A landscape with many valleys, sampled at points; each row gives a point and its height.
A ball rolls from a point to whichever of its 2 nearest points has the largest drop for the distance, and stops where none of them is lower. Distance is the straight distance between rows; heights are no part of it.
K_488: [ -7 -11  -9 -17   6 -13 -21 -16  10   4 -22 -12   2 -47  -6  25 -44 -20
   4 -13   9  19 -24  -8  10  -8  11  11  -3  -4  -2  15  -7  12 -11  -6
 -16  19 -15]  (h 3.05)
K_831: [-38  11  10 -32 -12  10   0  -6 -23 -14  22  24  17 -23 -22  32  18  -3
   2 -20  12 -35   8  -4  10  19  21  42 -26  -6   3  29   4  -3  11  -3
 -18   2  17]  (h 3.20)
K_208: [  8  -7 -13  29   6  -4  -1  23   3  -2 -22 -31  21  21  22 -11 -18  11
   4  20  10 -26 -12   9  15  -2 -20 -19  -5   6 -33  21  -6   1  -3  18
  31 -22  17]  (h 5.06)
K_44: [ -7 -21  10  17  27   2  23  34 -13  -6 -19 -24  -9  37  43 -34   9  10
  47  12  21  -8  -6 -27  31  19  29 -24  17 -13  -7  25  20  11 -19  10
   5 -20 -35]  (h 4.52)
K_295: [  2 -41  24   4   4   2   3 -16   8  14   7   2  14 -28  -3   2  -5  17
  -9   7 -16 -33  -8   1 -16 -10  -2 -19 -13 -17  13  18 -11  -4 -17 -26
 -31   5  -5]  (h 4.01)
K_741: [  7   9   1   9 -11 -20   4  36  14  -1 -41  -5 -24  31  40 -16  -6  -7
  15   4  26  26 -12  -6  15   2  12  -6  -2  -4  29  -9 -28   2  10  18
 -14  17 -22]  (h 5.93)
K_323: [  4  -2   7  20   0  -6 -16  11 -13   3   0   5   7   6   0   2 -11   9
   9   3  -9   8   5  17 -29  -7   7 -11  14 -19  -1  14  15 -24 -26 -24
   4 -28  -8]  (h 2.12)
K_676: [ 19   9  -2  19  -8 -30 -11  33  12 -13 -19   9   4 -13  -5  20 -27 -16
 -14  18  12  47  -8   7  21  -4  19  33 -32  -3  22  -7 -29   5  29  13
 -18  54   8]  (h 3.70)
K_441: [-15   4   3  16 -14  -8  -3  -2  -9  23  -9  13 -22  -3  23  25 -22 -19
  22  14   2  15 -24 -36   4  -2  19  -9  23  -4 -17  29   6   4 -22   7
   4  -8 -15]  (h 1.71)
K_425: [-15  -8  13  23  17 -11   0  41 -20 -20 -53  -8   0  11  41 -10   8  -7
  25  -3  15  -1 -15   6   2  11  42 -23 -19 -20   6  21   0   1   4  24
 -19 -10 -33]  (h 3.06)
K_517: [-11   5  -1 -11  24   1 -13  -4  -3 -10   1  -4  -4 -35 -10  15 -13  -2
 -15 -19 -13  24  23  -2   9  23  14   5   5   7  16 -11  25  19 -10  -3
  -2   7  -8]  (h 2.92)
K_739: [  8   9  -1 -37  -1  12 -17 -14  19 -11  15  16   9 -27 -39   7  -1  -7
 -18   9  -6  36  10  -9   2 -22 -13  30  -6   8  19 -36  -3  11   4 -12
  12  14   6]  (h 5.22)
K_912: [-51  18   5 -31  -8  31 -13 -32 -27   1   4   3  -4  -7 -15   8  -3 -27
   7  -5  25   5   3  15  12   9   0   8  30  20 -11  19  -3 -28  32  21
   5 -11  16]  (h 3.12)
K_746: [-17   7 -15 -40  31   0  -4 -30   0  -2  22  -1  17 -17  -8  18 -21  -9
   7 -18  -5  11  14 -18   1 -12   1  12  11  24  -2  -7  19   3 -20   1
  27   8   2]  (h 2.59)
K_992: [-29 -15   4  33  30  -5   9   5 -16   4  -4 -19  17  16  14 -12 -18  -4
  12   3   0  -3   6 -15  25  36   8  -4  12   8 -36  14  32   3 -24 -10
  13  -5 -19]  (h 4.51)
K_14: [-12  -4   2 -20   7  24  -8 -28  -8 -24   6   9 -22 -48 -23   3   3   4
 -35  -9   3  28   4  11   2 -13   1  15 -31   7  16   5 -12  13  30   9
 -21  25  -2]  (h 5.72)
K_636: [ -8  10   1  32   6   3 -16  27 -20  -8 -26  -4  -3  36  20  -5  -1   0
   8   8   7   0   3  12   1   4  -3 -22   8   4 -19  31   7 -11  16  32
  16 -25   9]  (h 4.86)
K_211: [-33   4   0 -14  15  -3  19  -7 -13   2   8   2  27  10  -6   0   0   8
 -22  -6 -10 -29  -1   9  22  31  -5  23 -14  -2  -4   2   1   8   8 -11
   6  22   2]  (h 3.94)
K_820: [-21   9 -16 -24   0  39 -14 -26 -11 -26  20   2 -15 -32 -42  -1  21   3
 -31 -12  10  46   4  23   6  -9   9  24  -7  28  -5  -2  20   9  34  -3
  11   8   3]  (h 5.57)
K_8: [ 41  -2  12   5 -26   0  27  13  18  -8  20  11 -24  29   2 -23   7  15
 -18  26  -5   9  21  -7 -25  -7 -34   8 -24  -5   8 -30 -30  -2   3  13
  -5  10   9]  (h 6.12)
K_281: [ 21  -3 -35  29  18  -1  40   5   5  -3   6 -19 -15  21  13 -28   3   7
   9  -8   8  -2  21   6 -23   8 -28 -12  15  -3 -32 -13  13  -9  -5   9
  37 -15   0]  (h 6.47)
K_117: [ 35   2 -15  -3  -6  12  -3 -23  23  15 -15 -18 -25 -13  -9  -3 -11 -22
   4 -12   8  14  -5   7 -25 -15 -42 -19  38   8 -30 -16  10   9  -1  17
   3 -23  -8]  (h 3.11)
K_571: [-22  -5 -20 -19  34   0  -5 -31   0  16   4 -21  22 -12   5   9 -23 -18
  13 -10   3 -19  -2 -17   0  -5  -6 -13  25  25 -37  26  11   1 -12  13
  25  -5   9]  (h 2.26)
K_905: [-21  23 -15  -2 -11  -3 -24 -27  16   1   5  26 -11 -30 -31  20  -9 -26
  12   7  17  61 -15   4  20 -18   6  42  31   9 -15  -5  13  -7  16  -1
   7  16 -17]  (h 3.45)
K_103: [ 19  -7  36   5 -15 -10   3  23  23 -10 -17  -2  -6  -4   4 -22 -20  -3
  -8  35   5  27   4  15   0   6  -7   7 -27 -17  37 -34 -44  -9  13   8
 -24  22  -9]  (h 6.20)
K_220: [ 50 -39 -11  10  10 -11  53  18  30  14   5 -26  14  31   3 -20  -3  27
   7   2  30 -64  18  -3  23   6 -22 -14 -16  10 -26   1   0   5 -25 -24
  17  32  10]  (h 2.16)
K_701: [-47 -15 -11  -3 -35  26  -2 -47  -5  10  23   8   4 -16 -13  14   7  -9
  -9  18  -9 -26 -31 -17  23  -9   6  10   4   6 -23  15 -16 -16 -13 -15
  13  -2  17]  (h 1.29)
K_602: [-22  24   5  -1 -10 -22  13  37 -30   8   2  -7  26  23  15  25  -8 -11
  27   3  18 -18 -19 -14  38  22  40  24 -14   0   1  -1   0   8  -5  -8
  -2  15   6]  (h 3.72)
K_631: [ 28 -27  27   9  52 -33  21  15  -6  -4  -4 -12  16  13  21 -20   7  32
  14 -27   1 -29  28  19  -6  23   9 -24 -15   2  20  11  21  10  -5  -4
 -19  20 -26]  (h 6.43)
K_842: [-14   4  -1   0  -5  14  10 -32  -2  23  23   2 -18   0   3 -13  26  27
 -16   2 -28 -21  -3  -1 -17   3 -15 -21  21   3  24 -10  -8  -4   3  -2
 -13 -12  10]  (h 6.21)
K_718: [ -3   6  17   7  -9  -2  14  11 -16  19   8 -24  -6  13  32   1   9  11
  25   8   6 -28 -43 -22  10   7  -4 -22   4   5 -10  14  -7  33  -2  33
 -15 -21  -3]  (h 6.85)
K_969: [-12  -7  14  -2 -27 -10  -6  -6  -6  20   0  -5   3 -10  18  27 -36  -7
  32  32  -1  -4 -44 -20  13  -5  25  -1  10   3   2   7 -21   2 -22 -17
  12   4   0]  (h 1.11)
K_748: [ 24   6 -33  15  18   4  26   7  -8  -1  12 -21  10  21 -13 -22  25  14
 -22 -18 -16  -8  20  11 -14  14 -17  -8   2  11 -19 -40  26  19  -1  -8
  27  -6   9]  (h 6.34)
K_112: [-28  16  -8  16   6  11 -17   4 -19  -4  -9  -6  -2   6  -3   4  -1 -22
   1 -11  -1   5  13  -1   6  24   4  -5  21  13 -38  16  29  -4  -7  10
  19 -28   1]  (h 4.68)
K_314: [ -1   2 -18 -11   3   1   8   8  -3  -5  12  28  34  17 -21   8   7  -9
  -8  -2 -16 -14  13  -9 -15  -2  -3  13 -17 -13 -15 -15  15  -4 -21 -35
  38   6   9]  (h 3.97)
K_797: [-26  29 -14 -15 -14  23  -8 -45  -9   8  13  25 -16  -8 -21  20   0 -38
  12  -5  16  35   3   8   4 -20   0  15  49  22 -19  -6  16 -25  20  15
  21   0   6]  (h 3.44)
K_766: [  7  -6  20  -6  13  15  -7   4 -20 -20   5  -4  10  -5  -7   4   2  11
 -28  -3 -16 -18  -4  32 -14  -9 -21  -5 -42  -3  -8   1  -8   6  15  12
 -12  -3  14]  (h 5.56)
K_943: [ 13  -5  -3  -9  36   6  16 -10  -3   5  26 -19   3  -2  -9  -4  15   9
  -6 -24 -12 -22  23   8 -24  26  -9 -23  11  21  -3 -22  35  28 -11  -8
   4   3  -2]  (h 6.22)
K_882: [ 15 -12 -27 -31   5  16 -20 -20  24  12   3  10  17 -10 -30  10   5 -11
 -14  -8 -33  20  -5 -15 -26 -44 -11   6  -3   3   3 -22   5  -1  -8 -27
  11   3  15]  (h 5.02)
K_906: [ 25  -7  -8   2  -4  15   1 -17  34  -4  -1   4 -19   8  -6 -31  31   7
 -32   4 -29   2  20   7 -39 -12 -25 -16 -14   2  11 -34 -20   0  14   3
   4   3   6]  (h 6.30)
K_501: [ 17  20 -31  23 -10 -21  41  14   1   9  11 -19 -12  31  27 -14   3   4
  29  -4  29 -27  -2 -12  -9   2 -15  -6  16  -7 -31  14  -7  -2  -8  15
  29 -24   2]  (h 6.58)
K_786: [-22   0   7 -21 -18  11 -27 -12 -12   4 -30   4 -16 -34  -8  29 -33 -37
  16  -4  29  31 -31 -12  21 -13  14   6  14  -4   6  24  -8  -6   9  15
 -19  -4  -2]  (h 2.64)
K_616: [  1 -13   2 -38  -1   6  -2  -3  -9  -8  10  27  48 -12 -24  16  -3  -7
  -3   4   3 -51  -4 -11   3 -11   3  22 -42 -16 -13  10   0  16 -16 -38
  30  10  13]  (h 4.35)
K_410: [ -2  16  10  10  39 -10  -6  25   4  -7 -17 -19   4  15  39 -21  24  29
  14  -3 -12 -39  13  -8  15  22   6 -21  -6   4  -4  38  15  15   6  30
 -10 -32   3]  (h 6.62)
K_159: [-34  16  -4  -1  -2  -7 -20 -16  13  12 -26   5  -8   8  16  -4 -16 -12
  -5  -2   3  -8  -4   4  -2   8  -8  -3   8   3  14  18 -33 -15  18   8
  -8  10   1]  (h 3.75)
K_217: [ 19   9  10   9 -15 -13  16  35 -12   7  12 -13  -4  21  23  12 -11   8
   3  15   9  15 -22 -25  22   0 -10  -3  -3  12  -2 -20   0  26 -17  17
  -3  -2   4]  (h 6.96)
K_823: [-16  14  10   3  12  35 -10  -3 -30  -8  11  -7 -10 -12  -3   3  15   9
  -3  -2  -6 -34 -10  31 -11   3 -10 -20  -1   3 -17  24  14  -2  19  17
 -15 -38  22]  (h 5.84)
K_58: [ 12  20 -17  10  20  -3  25  24   5  -6   4 -14   1  31  20 -18  19  34
   8   8   4 -55  16  -6   2   4 -32  -2 -21   1  -2   2  -8  -1  12  32
  18 -29  37]  (h 4.81)
K_930: [ 19   1   3   0 -18  18 -30  18  -2 -13   5  19 -19  -6 -23  17  14   7
 -34   4 -30  20  23  20 -32  -9  11  -1  -6  -4  18 -18  15   0  -2 -18
  -3 -12  22]  (h 3.21)
K_317: [-44  -7   2 -18 -54  29 -15 -60  -9  -1  12   9  -8 -19 -27   9  -4 -21
   9   8  20  -5 -18 -18  36 -33   4  17  20  21 -13   2 -19 -29  -5  11
   4  -5  27]  (h 2.11)
K_322: [  4 -13  27   9  10  -7   7  13  -1 -14 -24  13  -3 -20  16   8 -10   5
  -1  21  -9  15  -4   5   3  25  17  -4 -26 -31  56 -13 -26  -6   9  14
 -25  15   0]  (h 6.33)
K_775: [-32   7   0   6   6  -5  16  20 -27  -4  -3  -4   7  -9   4  16 -15 -30
  28  16  24  47 -26 -17  33  25  45  19  10  -3  12 -22  11  10  -4   6
  -1  15 -20]  (h 4.02)
K_15: [  9  15 -18   6  18 -16 -16 -13  17  -1   7   4   0 -39 -35   8  -9 -17
  -6 -11  -8  58  -4  -9   1 -19   1  35   6   6 -22 -20  28  26  -7 -19
   3  22 -32]  (h 3.04)
K_293: [  7 -17   8  -1 -12   7   0 -24   9  14  11   6  -9 -38 -16  -9  -3  -1
 -32   5 -27   8  -9   5 -21 -34  -3  -1 -12 -12  15  -9 -22 -11   5 -21
 -41  18  -3]  (h 3.55)
K_379: [ 39 -25  21  21  14 -34  20   4  19 -26  -9   0 -22  22  42 -39  -4   3
   6  -7   5  35  22  24  -1  -6   8  -8 -16 -12   4  -7 -14 -38  -2  -2
   4  22 -49]  (h 2.50)
K_600: [ 36   8  15   5   4 -12 -10  22   3  -4  -2  14  -9 -15  -7   0  -1  17
 -26  10 -29  41  33   9 -24  -2  10   9  -9 -12  40 -26   4   7  -2  -5
  -9   9  -3]  (h 3.56)
K_505: [-35  10 -12 -39  -5  23   0 -25 -16  -3  25  40  22  -1 -33  16  39  -5
  -5 -10  -5 -49   2 -23  -9 -18  11  24 -36  -3   5  20  -6  -7  19 -16
   8   1  36]  (h 2.55)
K_971: [ 23   0 -39  -9   7   4 -12 -16  44  16   1 -10  17  -5 -32 -20  29  -3
 -21  -9 -36  27  -5   5 -22 -19 -17  -3  20  10  -6 -43  12   9   6 -21
  17  -3   3]  (h 5.21)
K_872: [-19  19  20 -11 -22   2   4   1 -27 -14  32  11  14 -12 -14  23  -6 -21
  19   1  16  46  -4  15  24   8  19  22  17   7   6 -30  13  -4  -6   9
   5  -1  -8]  (h 3.80)
K_265: [-13   9  23 -18 -15  -3  10   1 -12  -5  26  -2  40  -9  -5  21 -14  -2
  27  19  13 -55 -24   8  19   6   7  15 -28  -2 -25  18  -6   7 -19 -20
  16  -7  11]  (h 4.79)
K_64: [ 24  20   5   2  13 -20  38  12  14   1  15  -6   4  35  27 -28  12  35
  25   9  16 -71   8  -5   4   5 -19   1 -35 -13   0  25 -18   5   2   4
   1  -6  10]  (h 4.54)
K_914: [-24 -16  15  21  -8  14 -17  23 -11 -16 -36  16 -16  -6  13  11   9  -4
   1  17   2  29  -8  10   8  23  30 -13   4 -15  41   3 -10 -14  26  23
 -31  -4  -4]  (h 6.44)
K_813: [  1  27  21 -10 -37   8 -22   2   0   7   8  -8 -19  -5 -16   1   7 -10
  -5  -2  15  15  -8   7   1  10 -19  -5  17  11  26 -35 -21  16  16  15
 -29 -14   3]  (h 7.16)
K_749: [ 39 -14  -6   4  -3 -16  23  20  31   5 -14  24  14  20  -5 -29  -3   5
 -38  12  -9   7  31   1   6   2 -12  20 -18 -16   1 -27  -4  -3 -11 -36
  11  44 -14]  (h 3.46)
K_830: [ -1  32  18  -6  21 -17  39  44 -12  15   4  -4  18  41  30  -7   0  22
  41  19  16 -52  -7 -17  41  21  31  14 -21  -7   2  10  13  -1  -9 -15
   2   1   6]  (h 4.03)
K_212: [ 33  -6  24   1  -2 -22  24  36  22  -8 -36 -13  -7  12  36 -28  -8   4
   2  11  23  15   0   3  30   5  13  -5 -38 -13  41 -33 -39  -5   7   7
 -23  38 -20]  (h 6.07)
K_104: [ 28 -12   2  14 -10  -2  27   6   2   9  24 -28  -3   5  18  -7  10  21
  23   7  15 -35 -12 -17 -10   4 -31 -26  10   0 -12   2  -3  19 -18  25
   8 -38   5]  (h 6.73)
K_949: [ 33 -44 -14  -6  33   5   2  -3  42  -2  -5 -22  19   0 -28 -10  -7 -13
  -8 -11   1   1  10  24 -31  -9 -38 -25   6  29 -26 -23  12  11  -4  -2
   9  13   1]  (h 5.46)
K_714: [ -7 -11 -26 -45  -4  21 -25 -24  -1 -10  -6  10   0 -43 -32  11   4  -8
 -17 -27 -17  10  -5 -16   0 -58  14  15  -3   1  18   4  13 -22 -11 -39
  -9   5  23]  (h 4.78)
K_304: [-11  17 -14  -5  13  23  -9  -7  10 -20  17   3   4 -10 -35 -10   2  -5
 -28   8  -5  43  12  20   8   2 -14  18   9  18 -13 -33  17   9  16  -5
  29  11   2]  (h 5.40)
K_253: [-32  -2   8 -14 -32  13 -11   1 -39  -6  16   6  -2 -19  -3  44 -11 -25
  25  -4  39  13 -26 -11  16  -6  33  16   0   9  -5  34   0  -5  17  22
 -18  -4   8]  (h 2.17)
K_826: [ 20  -4   2  24 -43  -1  -9 -10  16  20  -2   5 -24  -8  -6  -9   7  -4
 -18   0 -17  35 -17  13 -22 -17  -7  -5  22 -12  -6  -1  -7 -11  -1  -9
 -33  -6 -24]  (h 2.85)
K_23: [-17   0   1 -38 -34  24 -19 -51  17  -5   6  11 -11 -37 -36   3 -15 -25
   4   1  16  13 -13  -7  11 -44 -18  22  17   8  -2 -23 -12 -25 -10 -12
 -11  -3   9]  (h 2.81)
K_628: [-25   8  10   2 -22  30 -22 -11 -30   8   7  30 -17  11  -5  31  -9 -26
  17   8  28  -3   0   0 -10 -14   6 -11  38   9   7  31  -1 -34  40  19
 -14 -11  24]  (h 2.73)
K_940: [-11   9  15 -15 -18   0  -3  -5   3   6  14 -12   2  -3   2  10  -9  -3
  -1   7   7  -1 -12 -24  28  13 -21   1   9  18  11 -26 -12  24 -13  18
  -4  -4   5]  (h 7.05)
K_319: [ 10   4 -14  19 -51   5 -12 -11  14  15 -19   7 -19  11  -6  15   1 -18
  11   8  13  -8 -14 -21  -7 -15 -28  -9  36   1 -23   6 -10  -9  -5  24
  22 -40  16]  (h 2.83)
K_895: [-38  -7  21  -1  25  10  11   5 -14  17 -12  -7   4   8  33 -14   2 -11
  36  21   7  -6  -6 -28  14  36  27 -23  35  -5 -16  26  17   0 -12   9
   1 -27 -23]  (h 4.36)
K_340: [ -3  16  25 -22  17  -2  21  12 -28  -6  25  -2  30  -3 -13   2 -19  -4
   6   5  11  23   7  24  21  23   1  19   2  -1  16 -42  11  -2  -2 -12
   6  13  -8]  (h 3.50)
K_11: [ -6  27 -23 -21 -19   3 -13   9   7 -13  10  36   5  13 -32  24  22 -24
 -19 -26  -6   7  29  -2 -18   7   4  25  -7   5  11 -25  12   3   7 -23
  12  13  17]  (h 3.64)
K_944: [  5  29  -8   8  -7 -13  15  -7  -5  16  24   4 -12  26   6 -14  26  25
 -10 -11 -17   6  16   8 -26  19  -2  -4  21  -5  21 -14   2  -1   1 -10
   3  -6  -7]  (h 6.08)
K_252: [-26  15   3   8   0 -12  -2  63 -21  -5 -32 -11  16  27  24   7  14  -3
  21  -5  21 -20 -20  -9  31  26  40   7 -21  -5   4  17   2  14  13  14
 -29  -2   0]  (h 3.42)
K_479: [ 63 -39 -14   4  -4 -16  49  12  38  10   2 -10  12  34  -3 -39   9  16
 -24  -9   8 -25  25   3   6  -4 -27  -2 -18  -6 -18 -19  -9   5 -14 -29
   9  42 -10]  (h 2.88)
K_822: [  1  -2  28   3  54 -15  -2   9 -11   2 -15 -17   5  -5  41 -12  11  21
  26 -15  -7 -32   0  12 -13   8  19 -37 -13  -1  20  28   9   9   7  17
 -28 -13 -19]  (h 6.52)
K_587: [ -2  -5   9   7   7   1  -9 -11   9  18 -21   7 -28 -22  14  10 -26 -21
  17   9   4  47 -14 -22   8   4   0 -13  40  -2   6  -4  15   7  -8   9
  -7   0 -31]  (h 2.18)
K_870: [ -3 -11   4  -5   2  -2  27   1   9  -2   3  24   9   2  -9  -9 -18   3
 -36  28  -5  -5   6   1  24  19 -11  28 -27 -10   3 -21 -13  11   1 -28
  14  54  -4]  (h 3.86)
K_243: [ 12 -24  -9   9  18   1   5 -24  21  22 -16 -18  -9  -4   9  -5 -16 -10
  19  -3  12 -14   1  -8 -15  -4 -27 -39  42  12 -28  21  12  -1 -12  18
  18 -18  -7]  (h 2.69)
K_835: [ 43 -20  11   5  32 -21  31  11  -2   6  11   8   0  11   8 -15   5  22
 -13 -20 -11 -10  33  -3 -15  16 -10  -8  -8  -4  11 -14  20  27 -15 -17
  -7  31 -23]  (h 6.35)
K_484: [ 21 -52  -4  23  23   3   3   3  18  -7  -4 -22  26  11   4 -16 -13  16
  -4  16  -2 -15   1  21 -20  -8 -30 -27  -3   9 -25   5   0  -8 -15   3
  21  -7   5]  (h 5.27)
K_50: [-24   1 -19 -22 -32   8 -28 -19 -21  -8   1   7  -4 -41 -30  21   1  -4
 -18 -27   5  -2 -11  -9  14 -42  23  20   7   2  26  28 -10 -32   8 -17
 -34   5  33]  (h 4.45)
K_472: [-43   3 -19  -1 -15  32 -11 -23   0  -7  17  15   5  -8 -21   8  28  -7
  -6  12  -1 -56 -13 -26   8  -7  -2   9 -25   5 -29  36  -9   1  14   6
   3 -21  35]  (h 1.58)
K_160: [-13  18  11 -10  41  11   2  -4 -25   1  27 -13  18  -9  -2   4  17  18
   9 -15 -22 -38   9   2  -2  20   7  -7   4   9 -17  15  38  15  -4   5
  -1 -30   9]  (h 6.06)
K_534: [-38   8  11 -10  28   4   3  29 -29   3 -14 -10   6  -8  19   4   6  -9
  26   1  -2  13  -6 -25  22  41  44  -2  15  -7  14  -3  21  12  -7  16
 -17 -16 -14]  (h 4.20)
K_277: [ -7  -8   9 -50 -20   5  -2 -38  -2  -6   8   6   7 -55 -34  20 -26 -11
   7  -1  25   9  -4 -13  15 -16   7  35 -11 -10  32 -14 -23 -14 -17 -18
 -14  15   6]  (h 3.43)
K_86: [ -4  -2 -11 -18  15  32  15  -8 -12 -12  22  10  14  12 -27  -4  26   8
 -25   2 -19 -26  -1  14 -22  -2 -27   4 -34  -2  -6 -21  -4   6  27   0
  19  -4  35]  (h 5.31)
K_439: [ 34  -3   1   3  -9 -18 -27   8  27  -4 -26 -10 -33  14  15 -17  -3  10
  13 -22  -3  31  24   7 -14   5  -3 -10  28 -11  18  -1   8  -3 -15  -3
  -2 -18 -25]  (h 5.69)
K_53: [ 31   2 -28   6  15 -13 -30   4  57  -4 -32   3  -1   3 -14 -18  10   4
 -24  -3 -34  38  21   3  -9 -13 -15  12   6   6  -3 -31  17   6  -1 -21
   9  15 -16]  (h 5.39)
K_986: [ 19  -1  16  17  -7  -2 -12 -19   5 -13 -13   9 -49   1  32 -26  26   9
   7 -19 -10  -9  21  20 -31 -15   5 -39   8 -16   7  37  -6 -27   5  10
  -5 -22 -21]  (h 6.68)
K_242: [-38  21  -3 -35  -4   7 -12  -9 -24 -12   9   0  21 -10 -28  14   8   0
 -19 -27  11  -6  10  27  15  25  11  32 -10   9  18   9  -4  -5  33   2
  -8  14  12]  (h 3.62)
K_873: [ 63 -37  -8  21   9 -11   8   5  17 -31  17 -18 -19  28  11 -33  31  32
  -1 -21 -25   7  40  10 -25 -15  -8 -20   0 -12  -4   4   7  -4 -17   4
  26  -9 -10]  (h 5.73)
K_978: [ 25   2  13   9  -6   3  -3  27  -5 -19  10  24  -5  16  -2   0  23  27
 -12   3 -21 -17  31  10 -34  -1   0  -6 -20 -23  11   8  10  -1 -13 -17
   4 -20   5]  (h 2.71)
K_638: [  9   6 -23  12 -43   0 -25  -6  27   8 -13  20 -21   9 -15  15  13 -13
  -5 -11 -13  19  -3  -5 -23 -19 -13   4  28  -5 -14  -5  10 -12 -14 -13
  -2 -22  -1]  (h 2.15)
K_567: [ -4  10  14  16   9   8  24   7 -18  -4  16  -2  -9  28  14  -5   1  16
 -15  19  -5   2 -11  23   1  10 -25  -2 -20   9  -2 -14 -13   0  30  28
  -7  11  13]  (h 5.77)
K_643: [ 26   8  23   8  18 -22  42  44 -13   0   5  -6   0  42  41 -20  -2  30
  37   7  18 -32  -4   2  12   0  13  -4 -36 -24   7  14  -3   0  -6  -7
 -10   5 -13]  (h 4.26)
K_177: [-15   8 -33  11 -38   5 -17 -14  -4  16  -1 -10  17   0 -15  19  13 -18
  -7  -8   2 -20 -29  -2   0 -18 -14  -1  15  14 -33  11 -15  -2   3  18
  17 -26  27]  (h 3.34)
K_275: [-20  10  -3  19 -41  -2 -27   1  19  13 -34  14 -14  25  12   3  -2 -18
  13   8  25 -30  -6 -15   0   4  -7  -9  18  -4 -11  46 -24 -13  13  12
   3 -18   7]  (h 3.38)
K_352: [ -8  17 -26   1  21  22  15  -1   7  -9   9  11   1  18  -6 -11  40  15
  -2   6 -16 -54  20   3 -36   3 -18  -8 -24  -6   0  -4  -2  -9  23   7
  27 -31  39]  (h 5.08)
K_864: [ 56 -30 -10  16   4 -26 -16  -6  47  -9 -17 -14 -13  15   8 -29  12  19
 -13 -20 -27  30  28   6 -20 -17 -11  -8  14   5  -3  -6   5   1 -14  -2
   2   6 -27]  (h 5.55)
K_790: [ 17  23  -8  10  -4 -14  26   4  -2  15  31   5   8  25  -5 -12   8  13
 -28  18 -18  25   3  10 -17  -5 -17  13  -1   3  -1 -29 -11   4  14  -1
   7  24   4]  (h 5.94)
K_795: [-29   5   3 -15 -21  -3 -30 -21  -9  17  -9  -8   8 -24 -17  11 -12  -4
  -7  -9   8 -23 -27   1  14 -14   5   4  -3  -7  26  16 -38  -9   7  -5
 -34   2  15]  (h 4.06)
K_485: [  9 -18   8   9   0 -18  15  -7  12  17   9  -5   5  14  22   5 -33  12
  12  34  -6 -13 -14 -10  -8  -1   0  -3  -2   1  -8   3 -16   1 -19 -23
  22  23  -4]  (h 1.70)
K_114: [ -7  -3 -19   7 -20  -7 -19 -11 -14  12  13  -6  21   4 -12  17  -9   5
 -23   7 -16  25 -30   3   7 -29   6  13   2  11 -12   6 -12   6   2   1
   7   7  11]  (h 3.74)
K_349: [  1  -2 -14  25  -8 -35 -17  16   0   0 -35  -2   3 -10   3  21 -36 -20
  -7  -6   2  34 -22  10   7  -2  26  17 -26  -8  -7  13 -16   7   6  -4
 -11  33  -9]  (h 3.41)
K_115: [  2 -20  19  31   8 -12 -18  30  -1 -24 -31   6   5  -2  20  -6 -12  12
  16   4  -3   3  14  11  -4  11  19 -20 -13 -23   6  31  11 -17 -19 -11
  -1 -22 -22]  (h 2.61)
K_732: [ 12  25   2  17 -16 -18 -19  28  15  -3 -30   1 -25  12   9 -10   7  -1
   2 -15  10  46  13  19  -4  19  12  -1  17  -7  33 -15  -3   0  17   3
 -20   3 -22]  (h 5.82)
K_182: [  6   3  13 -17  37 -13  -1  22 -15  -2  -1  -8  22   1  10   5 -31   9
   3  -2   1   6  14   6   2   9  -2  -4  -6   1  25 -13   6   6  -6  -2
  -1   9  -2]  (h 3.22)
K_260: [-35  14   8 -20 -14  12  -1 -31  -4  11  26  12  25 -12 -10   3  28   9
  -3  -8 -22 -37  10  -1   7  15   3   1  21  -3  20 -11   3 -19 -16 -18
  -4 -18  13]  (h 6.37)
K_197: [-22   5   5  24  -1   6 -23  31 -42 -10  -7  12 -13   1   5  35  -7 -25
  11 -13  19  24  -2  -2  -2  16  30   1   3   2  -9  29  19   5  24  21
 -23  -5  -2]  (h 1.60)
K_403: [ 14 -14   6  20  12 -20  20  -4  12   5  -4  -7 -16  33  42 -25 -20  12
  18  12   6   8  -1   5 -13   1  -6 -19   2  -9  -7  12 -15 -13  -8   1
  16  14 -23]  (h 2.10)
K_365: [ 24  -2   7  12 -26  22 -23 -21  18  -6 -11   6 -59  -6   8 -23  35   6
 -30  -6 -25  -2  18  25 -38 -21  -3 -31   2   3  14  -8 -11 -20  13   3
 -16 -16   8]  (h 6.49)
K_589: [-10 -26  13 -24   3  -2   3 -14  -7   4   8   5  20 -52 -16  26 -23  -2
  -2  -4   1 -18  -5 -12   7   6  12   8  -9 -20  19  11   3   3 -28 -25
 -14  10  -1]  (h 3.53)
K_679: [ 23   6  -5  15  10  -8  -7  -2  16   5  -1 -15 -15 -16  -5  -2 -19 -21
  -2 -14   2  43 -10   3  -5  -4 -20  -4  21  15 -29 -18  22  28 -11   2
  -8   5 -33]  (h 2.62)
K_495: [-13 -11 -10  26  22  -8   5 -20 -25  22  17  -7   8   1  15  10   1  22
 -13   4 -37   4 -21 -12  -1  -9   7 -13   4   5  -8  15   9  14  -4   7
   3   2  -4]  (h 4.00)

Where does a ball stop that starts at each point below?
K_160 -> K_323
K_208 -> K_571
K_567 -> K_323

Call two points neighbours if one is among the 2 nearest of the other. Go from one point of each pair to the other, from neighbour to neighbour, staying as low as possible. Name the highest point that can't be avoided.
K_197, K_571 -> K_905
K_969, K_571 -> K_117
K_701, K_220 -> K_211
